Each row is a point on a tangle of strands that fork, close into loops and nearly touch. The rows are in no order.
Two points are linked if the straight distance between their rows is under 106.
Lofil: [ 13  -8   1  39  10 -25 -13  15 -24 -22  17   0  -8  -8 -37 -10  29  37
   0  -8  -4 -10  11  -8   7 -14  11  12  24  -4  18   4  -2   1 -16  14
  26  -4  13  29  27 -22  17   5  -8  -1 -18   7  38]
vemo: [ 28   8 -15  26  28 -22  -3 -46  12  44  18 -47   6  -7   7  20 -13 -14
  18   7  15  -3  19  10 -43 -10 -16  -2  28  -2  -5  -5 -23   7   6  53
   7   0  25   1   7  -1   4 -24 -17 -16 -24  13 -13]
kovu: [-12  -5  10  13  11  31   0  -6 -21  20 -11  11  13 -10  25   9   6  20
   1 -14 -14 -15  -4  31  -7 -23  17  41  21   3  13 -14 -18 -11  -6  10
 -10   4 -12  -7  12  10  14  20  12 -28  17  -8  -3]
buf: [ -2  -5  24  32   1   4  -9  30 -37 -18  19  21  -4  -6 -21  -6  27  28
  -8   2 -17   5 -12  24  10 -27  14   7   9 -24   2  -2   5  -3  -7   5
  14   9  16   4  32 -26   0  24   2  -5  -3  -3  16]
vilu: [-30   4  -7  -5  -4  17   4  20  16 -30 -24 -24 -27   9  -7 -31  35  45
 -21 -35 -14   3  25 -20   7   2  -5 -10  -4  20  21  -9   8 -18  -9  -2
  29 -21  -7  29   6  20  21   8 -17   7 -24   8  29]
pavo: [  7   8  -8  23 -29 -33   9 -52  28   0 -18 -11  31 -30  -9   6 -19  -7
  20   6  23   3  24 -44 -21  22 -10   0  -4   2 -18  21 -36 -14 -34  13
 -28 -26  22  13 -20   5  12 -37   7  -4  18   8 -15]
zaf: [ -4   4  13   3 -22 -28   4   8  -2   1  22  11 -21  -5  25  -6 -16  -1
 -11 -16   3  -7 -20   0  -6 -10 -23 -25  16 -21  -8  21  20  -6   1  13
  25 -31   3  -1  14  -7  -8   6   4  16   0  -5   2]
lumek: [-22  -3  10  17   2   5  16  18   1  -6 -16 -15 -23   0  15 -23 -13  37
 -35 -24  11  -8  -8  14  -1  -3 -22   4  17  -7 -11 -19 -11 -28   4 -11
  -8   7  -3  16  38   8  14  11  -6 -10  -1  16 -22]
ses: [-33   8  17  17  -9 -13  19  14  15 -10 -43  -7 -25   0  14 -24 -20  16
 -30 -33   2   0  -7  -8  23   2 -16  15   0  -4  -6 -22  -4 -34 -13  -4
 -17 -19 -26  11  19  15  10   5 -16   3  -9  -5   6]
pap: [ -8  18   4  -2  10 -14   1 -18   1  10   2  -3  -7  11 -24   1  40 -14
  14  -5  17 -25  34  -8   9  20  -1  11   1  25  48 -16 -19  29  16  31
  39 -19 -10  18  -1   5  26   4   0  12 -25  13  -2]
Zedu: [ 23  -7  11 -10  49 -30 -13  17  17  -7  28 -24 -16  -5 -30   6  30   5
  18  -1  11 -31 -20  -8   8  27  24   2   2 -19  15 -26  15  27  14 -19
   3 -16  -4  20  19 -33 -10   0 -19   4   8 -16   4]
mize: [-11   7 -12  17 -11  -6  18 -12  -3  10  -1 -31 -27  -3  -2  -8  -2  18
  -8 -11   4 -21  11   3 -18 -20 -11  -9  14   5  18  19  -8  28   9  20
  39 -29  -8   7  14  10  19  -6  -3  -3 -21  23 -10]
pob: [ 19  -2  -8  -9  10  14   4   7  11   6   4  36  16 -11   5  -7 -17   2
   9  -4  20 -19  14 -15   0  28  13 -13  16   4 -19  25  -4 -40 -16 -12
 -15   7  24   4   5 -10  -5 -19 -20 -15   7  25 -15]
Sevu: [ -6   9  -4 -14  38  12  10   8   8  -1   5   7   9  32 -18  -2  31 -10
   3  23   2   8  19  -3   8  32 -11 -10 -12  24  48 -19   2   3  26   0
  21  21  14  11 -20   6  10   7   5 -14 -36  -5  28]
zeni: [ 22  -3 -14  21   1 -13  10 -16   4  25  -7 -47  10   1  -4  33 -18   0
  16  37  13   3  -3   2 -39 -18   5   0 -10  14  -4  -1   2  29   0  18
 -12   3  -4 -39  -7  15 -13 -22  24 -20 -16 -24  -8]
kodi: [ -5  -9 -13  -7 -34  23  18 -10  11   2   7 -15 -25  -6  19 -10 -14   1
 -19 -28   1 -24  10  20 -18 -28  -7 -23  15  10 -12   9  -7  34  19   3
  32 -23 -11  -1   6  17   5  -4  21   6  -6  38 -29]
Bobe: [ -7   0   0 -32 -19  49  -9  -2 -23 -38 -17  30   9 -11  36 -10 -23   0
  16 -19  -7   2  15  -6  26  -9  -1  -1   2  19 -16  13  -9 -21   5 -25
   1  31 -11   6 -13   2 -20  14 -10  22  23   1  15]
Seli: [-15   9  -8 -19  13  11   3   2  17   8 -15   6   9  23 -22  -6  16 -10
  -7   8  -1   3  39 -15  10  18 -19  20  -6  32  48   3  -2  15  -4  13
  25   9 -18   7 -14   4  20  -6   3   0 -29  10  17]
detil: [  3  13 -20  33 -40 -42  -8 -31  10  13 -29 -27  -6 -29  -3   5 -30  26
   8   8  24  33 -18 -13 -11 -31 -14   9  18 -13 -28  10  -8  -1 -26  15
 -29  -1  -6  29   1  28   8 -21  -3   6   5 -17 -13]
zamus: [ -8   8  -1  11 -11 -48 -10  15   8  13 -20 -13 -19  -9  23 -14 -21  10
 -28 -22  -2  -2 -22 -13   1   0 -23  -2   6 -16  -7 -10  20 -26  -9  13
 -11 -32  -9  -4  10   9 -14  -9 -16  10   5 -15   5]
temav: [ 30  -6   1   5 -27 -19   1  -9  13  -7 -11  44  29 -40  -7  -5 -10   3
  10  12  30   1   1 -28   5  21   8 -17  -2   5 -32  28 -12  -8 -25 -14
 -31  -1  16  -9   4 -15  13 -14  -3   7  16   9 -19]
lirum: [ -7  16 -20  -6  26  19  19 -36   1  29  12 -38   1  25  12  29 -10 -37
  28 -20  -4 -13  22 -17 -25  23   8   0  -5   7   3  -1 -11  21  46  16
  15 -15   7 -15 -15   6   9 -13   6   8  -9  -4 -31]
Muro: [ -7 -13 -26  -3 -24  -6  -4  11   1 -19 -17  -1 -28 -15  -4 -23  10  21
 -17 -37 -23  -2  31 -35   7   0  -9  -4  13  25  10   6   4  -6 -23 -13
  16 -15 -23   5  11  -4  12   4 -23  17  -1  19  15]
Bor: [  8   9   6  17 -12  18 -15  13 -10 -15 -15  -8  14  20 -15  -3  20   6
  22 -13 -25  37   8 -11  17  16  39  11 -17 -13 -27   8  19 -23 -42 -19
 -20 -23 -13  16 -27   6   3 -16   0  15  -1   2  20]
rakek: [ 19  10  -4   0  17 -30 -17   3   1  28  -6 -16 -15 -21   7   3   2  12
   3  15 -11  -3 -40   7 -14 -12  -3  -4  18   0 -15 -29   9  -8   9   3
 -25   8  -3 -28  17   9 -24  15  -8  -2  20 -35 -14]
kogom: [ -2  16  10 -34  19  28  -9  11 -15  -7   2  61   9  29 -12   7  16 -17
 -21   4  -8   3  27   4  21   1  11   8  -1   9  39   2   6  -2  -8 -13
  17   7   5  16 -32 -10  13   9   5   3 -14   0  51]
Vosor: [ -7  -1   6  29  -7 -13   5 -45  30   6 -17 -20  17 -15 -20 -11 -10 -20
  35  -9  15 -15  23 -30   0  22  -9  13   2   5  13  19 -48  10 -12  36
  -3 -19   3  19 -11  15  19 -14  -5   6  18  25 -16]
konil: [  4  -2  36   9  34 -16  20  10   6 -25 -22  -1 -11  -3 -20 -18  17 -11
   6   1  10  -4 -16   0  18  20   7   9 -32 -27  22 -21 -10   7 -12 -20
 -30 -18 -20  25 -12 -19   1  15  -4  -4   0 -32  30]
bifa: [ 11 -19   9  -1 -36  27 -21  29 -18  -7  19  16   9  14 -21 -14  16 -15
   3  24   5  24  -4   1  16  29  20  -5 -16   9 -26  14  21 -10 -20 -36
 -21  11  -9  -5  -2  -9 -25  -8  -7  21  15   1   3]
kig: [ -6 -13   1  10 -14  18   0  15   1 -20   8   2  12  23 -30 -21   6  -4
   0  -3   5  20  13 -33   4  42   9 -15 -17  -1 -14  19  32 -11 -23 -36
 -14 -17 -11  21 -19   0   8 -13  -6  24   0   8  13]
koren: [ 11   4   8  12   6 -27   7  -8  13  10 -25  -7  -2 -10 -17  -8   3  16
  12   3  11 -16  -4   6  13  10   2  34  18   2   5   0  -9  14 -15  -3
 -23  -9 -13  16  11  -1  23   4  -1  -4  24  17 -34]
dul: [ -4   1  -4 -20   8 -19   3 -14  37 -17 -40  21  12 -15  -8   4 -36 -31
   4  15  15   2  17 -28  32   6 -19  17  -2   2   2  10 -33  -2 -15  -9
 -34  21 -19  -7 -17   2 -10 -35 -23  -7  20  -5  -4]
nere: [-25 -20  11 -10 -34  60  -5  11  -1 -31   1  -5   7  13  20 -20  20   8
  -2   4 -21  21 -16  21  19 -17  -9  -4  -8  12 -11 -11   6 -18   2 -27
  -4  48   7   3  -3   4 -21  27  26  -1  10   1  -3]
nit: [ 22  -2  -4 -13  29  -8  16 -16   4  12  -2  12   4  -3  -1  21 -22 -26
  24  19 -10 -14  -9  -5  -1  13   6 -19 -12 -11 -11  10 -17  21  38   4
  -5   6  -1 -33 -10  -7   1   6  -7   4   7  -7 -20]
tezo: [ 10  -6  -9  -6 -31  19   1  16 -20 -33 -25  26   2  -9  10 -19  -6   7
   5 -27 -13   2  24 -29  26  -5   3  -4  -1  14 -18  13  -8 -19 -23 -30
   2   3 -17  -9  -7 -13   3  -1 -12  30   1  14  19]
mos: [-14   4   0 -22  24  12   4 -11  -9   4  -3  17  -6  -4  23  10 -10 -16
  21   1 -16  -8 -12  -2   7  12  -6  -4  -8  -3  13  -2  -7  -3  30  -8
  12  12  -1 -25 -17  11 -20  26  -1  -6  13 -21  12]
samob: [ 15 -12   0  39  12 -18  -9  11   0  -2  22  -4  18  -1 -21 -11  22   9
   8  12   4  -6  12 -15  -9  20  -1   1  16   3   5  12  17  -6 -17  20
   7  -1  25   3   6 -20   8  -9  -3 -17 -12   9   8]
bibe: [  4 -13   2 -18   1  15  15  28   8 -14 -13   7 -20 -20  16 -13 -14  23
 -47 -24   8 -15  10  26   5 -26  -9  15   1  14 -20 -20 -21 -23  15  -5
 -13  30  -7  -2  46  -6   5  12   5  -9   4  10 -12]
gigo: [-16  14   9   0  27   0 -11  18  -9   1  15  -5 -24  19  -2  -3  21  14
   8  -3 -13   1 -14  -1  15  13   9  -4  -3  -7  22 -10  25  -9  -1   1
  15  -6   9  22  -3   5 -11  11   2   3 -10  -7  23]
fini: [ 34   2   9  20 -31 -34   2 -38  -8  -2   2  10  25 -15 -15  23 -16 -15
  27  17  25   1   6 -35 -38  19  -7  -3 -30 -10 -13  34 -15   4 -12  23
  -7 -24  12  -8 -16 -13  11 -24  13  18  29   0   0]
vid: [  7  11 -25  14   0  25  -6 -37 -26  23   3 -29  -8  -3  26  20 -16  20
  -8 -11   0  -2 -11  29 -37 -50   7   7  34 -16   0   9 -26  24  11  31
  18   5  11   9  11  10  11 -17  -2 -14 -24  14 -14]
pup: [-39   0  12  13 -23  16  14   4   4 -12   9   1  -3  28  26 -19  -6   4
 -15 -21   0   7 -16  17  -7 -19 -15 -30 -13 -14   2  -3  22  -8   9  -5
  18 -17  11  15 -28  35  -9  16  42   6 -16  -1   6]
kabe: [ 15 -16   9  17  26 -14  27 -10   3   6  -7   9   2  -8   1  22 -22  -4
  14  14  -4  -7 -30  29  -8 -14   6 -13   9 -35 -36  -3 -10  10  29 -10
 -27   2   7 -22   1  -3  -1  21  11 -13   4 -16 -20]
zutir: [ 10  19   8   7   4 -32 -17  13 -21  -4  -6 -16   7  13  -5  11  14  -8
   9  -3 -33  28  -7  -8  20 -15  18  13 -13 -21  -6 -25  29  -8 -48 -10
 -13 -33  -9   5 -24  -9 -11  -6  15  22  -6 -10  31]
dugen: [ 12   4   5 -32  -3   1 -17  20 -16 -19  35  32  -8  -8   8   2  20  12
   8 -10 -11 -16   8  -8  29   5  19   4  12   8  15   9  12   2   7  -2
  37  16  10   4  32 -30 -12  16 -26   7  18  12  17]
Kevo: [-26 -10   6 -26  -9  30 -19  -4 -19   5  19  40  20   9  -2   1   4 -49
  -6  24 -20  10 -10  24  -3  16  17 -13 -28  -2   6  -6  10 -20 -12  -9
  -7   3  17 -31 -30   6 -34  31   1 -11  20  -7  30]
kabon: [  0   0  -3 -16  -8   0  11  17  37   1 -16  35  -2 -10   6  -8 -31  13
 -14 -12  19 -18  17  13  12  11   6  -1  30   8 -16  10 -13  -9 -14 -19
  -9  -2 -10   5  19   0   2 -16  -7   7  23  35 -42]
zefog: [-27  23  10  -1   3  23 -18  26  -4 -11 -11 -16 -26  26  -7 -15  36  38
 -14 -33 -21  14   5  -1  15   0  27   3   4  -5  21 -14  24 -34 -30   4
  14 -17   3  41  -4  15   6   0  -8   2 -23  -2  37]
lokub: [  9  13   3  25  -4 -52 -16   2 -21   0   7   9  -2  -1   2  22 -17   6
   3   6 -17  22 -13   3  -2 -22  -1  17  15 -39 -18  -1  17 -16 -32  13
  -8 -22  -2   1 -20 -13 -22 -11  -5  11   9 -12  21]
Zolu: [ -5  13 -24  -8 -36 -17   6   4  -9  11 -13 -15  -7  -2  30  10 -30  10
 -15  -7 -22  14  13 -13   1 -27 -34   3  -6  24  -8  13  13  -8 -24  10
   7   1 -10  -9  -8   9  -6  -6  13  10  -3   5  12]
zomiv: [ -4 -22   6  24  -7  -2  39 -14   4   4 -27  -5   3  -2   9  13 -28  11
   4   3  17   0 -15  23  17 -34   0   3  16 -26 -28  -4 -30  14  20  -5
 -20  11   0  -5  10   7  22  16  20  -3  -5  11 -45]
rupo: [-21  -1 -31  -6   1  32  26 -49  12  26  -7 -39  12  18   3  21 -22 -23
  32 -12   7   7  26 -24   3   6   7   9  11  17  -7   8 -30  34  23   6
   2   5  10   3  -6   8  33 -20   3   3 -17  27 -50]
buki: [ 32   6  -1   4 -12 -35 -11  -8 -26  -3   0   4  30  -9 -22  20 -11 -22
  14  14  -5  10  11 -34  -6  10   0   8 -38  -4 -11  19   5   1 -20   5
  -6 -17  -2 -14 -34 -20 -11 -16  10  20   8  -8  32]
Niz: [-18 -24  -6   9 -20  53 -12  12 -26 -28  17   3  14  -1  -1 -21  33  19
 -11   9 -13   2  -4  15   4 -19   6 -19  -4   9  -8   6   7   0  29 -25
   7  31  26  10   2   0  -4  16  10 -27  -4  16   1]
buvo: [ 14  23  11   0  32  -7   3 -19 -12  16  28   4  -8  27 -16  22  15 -23
  16  10   3 -16  16   3 -16  24   5  -8 -12  13  30 -13   4  28  18  29
  28 -19   6  -2 -16   0   6  11  18  14 -11   3   0]
Saso: [  6  -9   3 -10   6  23   5  16  -4  -3  17  17   8  23 -14  -3  17  -3
  -2  14  -6   4  -6  19  16  18  -1   1   0  -3  -5  -4  15  37  24 -26
  -1  26  -3  -5  -4 -13  19  13  16  15  -8  18 -43]
zar: [-17 -16  29 -25 -15   7  -9  18 -21 -21  28  49  -2   0  -3 -28  34 -33
 -20  13  19   3 -23   8  19  25  24 -36 -25 -11  10  -3   1  10  31 -15
  20   1  10  -6  10 -21   1  39  -8  19 -13  -2  23]
sepok: [  9  12 -17  18  -8 -36  -4 -53   8  32 -21 -63  -3 -19  -6  28 -31   5
  20  21  22  15 -15   9 -20 -23 -13  23   7  -9  -2 -11 -21  17 -17  28
 -28  -5  -9  22   1  26   9 -21 -19  -8  10 -15 -29]
tukig: [ 10   2 -17  19  42 -21   2 -12  11  24   1 -45  -7  -2  -5  13  -5   6
  14  11  -8 -15   3  -6 -29   2 -16   1  10   9   3  -9  -4   7  17  18
  -1   2   7 -18  -3   4  -2 -10  -5 -28 -18  -9  -9]
tid: [ -5   2  -4   6   4  20  -4 -10 -23   9   0  -2  -5  -4  18  13   3  22
 -11 -22  -8 -21   6  41 -18 -52   8  24  28  -6  20   4 -10   4  18  24
  27  -4  10  13   1  12  12   3   9 -34   2  19   7]
vok: [-12  13 -15   4 -14 -35   7 -14  10  20 -19 -26  -7  16   6  16 -23  -8
  -2  -4 -14   6  20 -24   6   8 -39   7 -18  17  14   1   5   1 -25  32
  13 -22 -15  -7 -24   5   0 -16  -4  -3 -13  11  21]
gar: [  7   1  11  -2  43 -22  12   5  21  -2 -11 -16  -3  -2 -40  -8  25  -5
  10   7   9 -21  -4  14  13  15  10  24  -4 -11  22 -20 -10  28   1  -4
 -19 -21 -18  24  -3 -17  13   0  -1  -7   6  -2 -15]
Lom: [ -4  -2  -1  34   5  -7 -22  16  -6   8   9 -12   1 -18   7  -2  13  22
  -3  29  -8  25 -51  26 -10 -28   4   3  28 -24 -22 -11   4  -9 -11   4
 -25  28  11 -11  13   7 -36  -2   8   2   2 -37 -27]
neka: [  2  -9 -14 -35  10  23   9  20  16   5   0   5  -5  -3  26   0 -12  15
 -25 -20   0 -14 -11  41  -3 -23   0  -7  17  -2 -19 -23   6   1  32 -11
  -5  27  13 -10  14  -6   2   9   2 -18  13  14 -37]
koze: [ -9  10 -16   4  26 -21 -15  -6  16  18 -32 -63  -3   1 -10  11 -12  18
   3   8 -16   7 -12  -9  -4 -11 -29  12 -12  12  14 -13  -7 -12  -2  29
 -14   9 -14  -2   2  23   4  -5 -21 -27 -10 -28  12]
Ziras: [  5 -12   5  -9  30  13   4   8  11  -5  14  -5   9  25 -29  -8  22 -10
  -5  26  18   2   3  -6   3  46  -7  -4 -18   1  20  -3  13  30  35 -22
  -7  24 -15  -1 -14  -8   6  -5  -3  -5 -25  -3  -6]
Fatez: [  8   4   0   3  -9 -42   7  -4  24  14  -9  13  -4 -24   2  -5 -20  22
  -9  -5  22 -13  -4  14 -10   1  -2   7  32  -5 -14   8 -11 -10 -20  11
 -14 -16   3  -5  27  -8  12  -6 -17  -8  19  28 -28]
rasip: [  6 -12 -13   1 -18  34  19   9  -7  -5  26 -10  -4  24  -5   5 -19   4
 -15  -9   6  -3   6  31 -27 -25   9 -24  -1  -9 -20  23  11  29  36  -4
  25 -14  10   1  -8   9  14 -10  38   4 -12  36 -22]
nubu: [ 10  -8   2 -25  -1  -4 -10 -17  21 -26 -30  20  27  16 -23 -22 -12 -29
  -8   2  30  15  33 -40  15  34 -15  17 -19 -16   2  27 -11  13 -13 -25
 -28  22 -25  -3 -29   3   0 -39 -24  10  -1  -7   0]
dosi: [  2  13   5 -26   6 -25  -8  19   0  -7  50  21 -18   2  12  15  -2 -13
   3  -5  -2   0 -17  20 -12 -10   6 -31   4 -17   7   9  27  -2  23  22
  51 -27  31 -14  12 -11 -12  17   0  -9   2   7  16]
Bup: [  0  14  -2 -32  19   1 -13  19 -16  -7  15  25 -13  22   6  23   6   8
  -2  -1 -25   2  16   3  25  -3   0  16   8   6  30   0  15 -10 -11  -2
  25   2  15  17  -6 -16  -6   7   2   5   5   6  40]
safeg: [  9  11 -28  14  27   6   8 -39   4  43  19 -39  10   4  29  34  -5 -37
  22 -15  -2 -19  24 -10 -42   2   4 -16  31   8 -14 -11 -24   4  49  38
   8 -11  44 -17  -3  -4   6 -17  -5  -1 -22  -5 -20]
fim: [ 24  -7   8  24 -35 -39   4   8 -30 -13 -11  30  18 -11 -20  -8  -5  -8
  -1  -2  -7  11   4  -9  12  -6   4  -5 -14 -20 -21  27   2   9 -21   4
  -4 -22 -12 -19 -19 -18  10  10  13  25  -3  10  28]
nuni: [ 23 -20   7  43   0 -26  -2 -14  13  -2  37 -15  37  -8 -11  -5   4   3
  11  27  25   0  -2 -13 -27  20 -16 -24  10  -9 -26  22  11   4   2   7
  -1   8  37   2   3 -24  22  -5  -1 -26 -20   3 -19]
vusu: [-11  10 -19 -37   1  20 -15  14  25  22 -22 -17  -8   0  16  -4   5  16
  -5 -20 -20   5  12   0  15  11  -2  31  -5  30  19  -7  14 -16 -11   5
  -3  10 -38   4   8  22  -6 -11 -19   0  13  -4   2]
zade: [ 21  -4   5  35  -1 -31 -16  21  11  -6  24 -11  13 -10  -9  10  10   4
   2  45   4  15 -35  11 -24 -12   3 -16   1 -17 -30   7  31  -4  -7  -8
 -33   8  14 -17   8  -9 -20 -22  10  -9   7 -30 -19]
sasi: [ -7  -1   2 -20  -9  26 -21 -17 -20  21  50  20  18   5   6  26   9 -42
  14  24 -16   2   0  18 -40  14  22 -18 -30   6 -10   5  17  -9   8  12
  17  -3  22 -42 -11   2 -19  23   5 -19  35   0  -7]
Kadeb: [ -7 -11 -11   3 -10  27  -5  14 -23 -42  22   6   2 -21   8  -7  18  44
 -18  -7   7  -4   1   9  -5 -37  -5 -21  17   2 -20   2   0 -17  19 -12
  20  39  43  18  32 -20  -4   5  -5 -34  -5  11   3]
Vor: [  5   6  -5 -33 -10  12 -16  -6 -17 -12   4  24 -10 -36  40  -5 -20  16
   2 -19  -3 -17   5  -3  21 -22  -7  -4  14  18 -11   7   4 -11  10  -6
  25  26   8  12  23 -16 -13  20 -10  19  30  13   2]
kipu: [ 10  -7  21 -29   3 -16  -5  30  -4 -28  23  54  -7   4   0 -11   7 -12
 -10 -15  11 -10 -10 -18  33  21  19 -23 -11 -22  12   1  16   1   6  -6
  22   6  -2  -6  24 -33 -16  18 -23  28  -5   1  31]
zugov: [ -6  -4  11  -6  14  -6   3  20   8  12 -12   3 -26   4  11  -2   2   6
 -17  -4 -30   0 -31  26  -2 -13 -12   6  10   0   1 -44   8 -23  -8  -8
 -11   6  -8 -19   2  17 -26  25   9  -5  13 -33  13]
Rifig: [ -9  10  -7 -38  16  10  -2  12  18  16 -19   7 -15 -24  10 -11  -8 -13
 -29 -11   1 -19  18 -15  21   4 -16  26   1  33  27 -10 -23  -3  -2  -4
  -1  24 -37 -20  27  -1  -4 -16 -31 -10   2  -5  -6]
pepod: [-35   7   1 -27  13  19  12  12   4   6 -21  -5 -19 -16  13  -8   7  -9
 -34 -30   1 -25  14   8  13 -18 -14  20 -15  26  39 -19 -23  -9  26  11
  23  -2 -28   2  22  14  22  10  -5 -16  -9  -2   8]
nemin: [ 17   5 -15  -9 -28 -26  11  -4  16  22 -17   2  -7 -25   8  20 -36  -4
   0  10   6   6   9  -7   4 -20  -6  -3   3  29 -12  13  -2   1 -11   9
 -19   8  -3 -19   5  12 -10 -28  14   8   5  -3  -7]
Zolup: [ 31 -22  27 -15   1   6 -11  23   9  -6  18  11   3  -3 -23  -8  14 -33
   5  22  16   0 -27   4   1  32  30 -19 -15 -12 -27  12  12  -2  17 -40
 -35  -9 -12 -20   0  -5 -29  -8 -13  23  20 -18 -14]
tulo: [-19  15  15 -25  24  21  17  23 -11  -8 -13  25 -21  -4   8   0  -1 -13
 -36 -32  -5 -16   8  21  17 -32  12  20 -17   3  28 -18  -7 -23  12  -6
  17 -17 -14  11   8   3   1  14  10  -9  -2 -11  46]
tege: [-14  10   2  34 -19 -31  13 -23   4  21 -19 -37 -13   5  -6  -7 -14   7
  -1  -6  11  -3   2   0 -15  -1 -26   3   5   7  19   1  -9  24 -28  39
  14 -44 -23   5 -11  16   7  -6   3  -3 -19   9  -4]
situg: [-23   2  15 -26   9  31  17  12  -6  -8 -27  49  -2  19  -4  -2  -9 -33
 -32 -21   2 -12  26   9  24 -13   1   8  -8   1  42   5 -20  -2  -1 -11
  23 -10 -19  19 -18   9  29  13   7   4 -22   5  31]
tesal: [-27  -3  10 -32   9  40  -6 -16 -30  -2   6  55  20  11  22  -8  14 -29
  12   1  -3   1  -8   6  17  28   6  -6 -24   4  27  -6  -7   0  23  -5
   6  12  -4 -16 -27   9 -12  30   3   0   9 -23  20]
pip: [-34  -5  -6  -5   5  29  18 -10   7  -9  -4 -10  -3  41  28  -2  -8  13
   4 -12  -5   2 -19  21   4   0  -6  -3 -17  -9   7  -7   4  11  31  -3
   9  -4  -4   9 -16  40   6  13  35  -5  -9   1 -16]
Tabi: [  1 -18  -9  34  11   0  25 -39   9  22  -5 -28  19   0 -12  -1 -15 -12
  34  -2   8  -9  27 -10  -2  10   2   9  26   2   0  15 -44   8  17  21
   1   2  14  15  -2   3  24 -11   2  -9 -15  30 -25]
kubup: [  1  21   7  -5  22 -21  -2  -1  -8  13  54  -2 -11  21  -5  31   8 -15
  14  22 -12   4  -9   4 -35  11   0 -28 -11  -5   8 -14  32   5   4  16
  30 -19  21 -16  -1 -12 -14  13   9  -3   9 -15  13]
sekoz: [ -1   2   7 -11   9 -11 -25   9   5   4  58  17  -4   1   0  17  11 -34
  18  31 -21  -3  -8  -6 -20  22   4 -29  -7  -3 -11   4  23 -14  -9   8
   7  -6  29 -28  19 -30 -27  15 -18 -19  31  -7   3]
Pafi: [ -7 -10 -12 -13   7  44  12  -2  -3  -3 -11   4   5   7  20   6   3  11
   2  -9   0  -6   8  10  16   1   6  13  15   5  -7 -12 -11  18  23 -25
  -7  41  -4   4  10  -7  24  13  -3  -2   1  14 -41]
Kiku: [ 19 -14  13  27   0 -22   0   8   8  -3  35 -25  31   3 -20   8   9 -13
   6  39  19  -1 -17   0 -40  20  -2 -16 -15 -11 -29  14  23   2   3 -12
 -21 -21  11 -10   7 -15  15 -24  11  -4   1  -7 -30]
pez: [ -9  -9  26  -6 -13  30  -2   9 -33 -20  -3  19  -8   4  -7 -45  33 -10
   1   3  16  11 -16 -16  21  29   4 -17 -28   0  11   8   4  11  13 -34
   8  11 -11   7  -3  -2   1  33 -11  27 -22 -12  21]
kevi: [ 19   8   5  -4 -12 -18   4  -3  15   5 -37  38  15 -37  -5  -2  -8  -5
  -3  -3  16 -10  13 -36  22  12  -1  18  -6   2  -5   5 -30  -8 -30  -1
 -30   9 -10 -16   6 -16   7 -14 -20   4  18   2  -3]
dor: [ 18 -11  -1   2   5  -5   1  11   6  -3   5   9   6  -3  13  14  -5  -5
   6  31  -4   6 -20  -3   6  14  -7 -18  -7   3 -27  -1  18 -24   1 -28
 -29  29  13 -19  -5 -12 -28  -6   1 -16  11 -12  -1]
Bok: [-11  10 -11  -3   2  25  -6  15  25  10 -16 -26   7  24   5  12   5  23
  15   3 -29  21   6   0  -1   7  24  22 -13  16   1  -4  21 -13 -20   7
 -17   5 -16  -4 -12  30  -6 -17  12  -8  -4 -23   6]
dorop: [ 22   9 -17  12 -20 -57 -20 -11  -3  -5 -18 -10  -4 -34   7  12 -22  17
   1   4   8  19 -14 -14   7 -24   4  16  16 -21 -29   1   9 -20 -29  -5
 -38  -2   6  22   1  -2  -3 -29 -14   3  18 -21   8]
mape: [ 13  13 -30  15  -4   1 -11 -47 -25  49 -22 -50   0  -9  16  21 -32   7
   5  12  15  16 -23  20 -33 -41   2   9  32  -9  -4  -5 -30  26 -12  41
 -10   4  -7  -5  21  25   0 -22 -21  -8 -22   0 -30]
pezo: [ -1  -2  -7   0 -20  -4 -10 -33  26 -25 -24  24  26   1 -30 -13   0  -5
   9   6   8  17  41 -56  -7  35 -18  17 -11   1   3  26 -26  22 -33 -13
 -20   7 -20   5 -29   2  17 -21  -7  19  22  17 -11]
vovo: [ 44 -19  13 -15  23 -24  -6  25  11 -14  16  -9   2 -18 -34 -12  26 -15
  14  17   8  -6 -28   6  -2  16  26  -8 -24 -11   1 -16  15  29   1 -30
 -29 -12 -13  -9   1 -28 -22  -1  -7   1  15 -28  10]
Siv: [ -8  -7  -5  13  -7   4  12  -3  14  23 -20 -38   8  27   8  24  -4   8
  22  21 -16  23 -18   8 -13 -13   6  18 -15  16   2 -10  13  16  -1  13
 -17   8 -18 -26 -15  38 -10  -2  40  -1  -3 -28  -7]
mipav: [-14 -23   9 -19 -42  66 -24  13 -23 -19  13  14   2   9   2 -36  15 -22
  -3   4   3  24  -6  -2  13  21  13 -18 -17  19 -10  18  16  -8   2 -40
   7  22  -9   1 -13   1 -27  13 -19  29   3   4  17]
Vura: [ -6  -7  19 -20  -9  32   7  22  16  -4  -1  17  -4   8  16 -21  21  -1
 -27  -4 -18   6 -18  31  17 -11 -15  18   0  15   6 -44  21 -20   3 -14
 -12  35  -6  -8   3   3 -26  28  29   5   3 -15   5]
vod: [-16   7  -1   1  -8  17  10  15  -9  -6  37  -1 -15  36  -2   7   3   7
 -20   1  -1   6  -7  26 -20 -19   7 -28  -6  -8  13   7  30  10   9  -7
  43 -21  23  28 -12  18   4   1  42   4 -15  15  10]
fuzom: [-21  -5   9  27  -6  24 -12  18 -26 -33  27   2  -9 -11  13 -20  18  50
 -38  -9  -5   9 -23  26 -10 -54  -8   0  15 -22 -16 -11 -17 -16   7  -4
   8  34  21   8  35 -13  -8  17   8  -5  -2  -2  -8]

A tip is a point with one link. Name the tips that can be reached along the links from each point below, in the order of the rows.
samob: dor
zefog: kovu, konil, koze, fim, pezo
neka: zomiv
tege: nemin, pip

A piece is two or more points that can be reached from each other along the links. Count, over all rows, the pieces, the separate loops (a circle has one, a figure eight two, a Y none), the forks (points with three links) and the tips (points with one).
pieces: 4
loops: 3
forks: 7
tips: 9
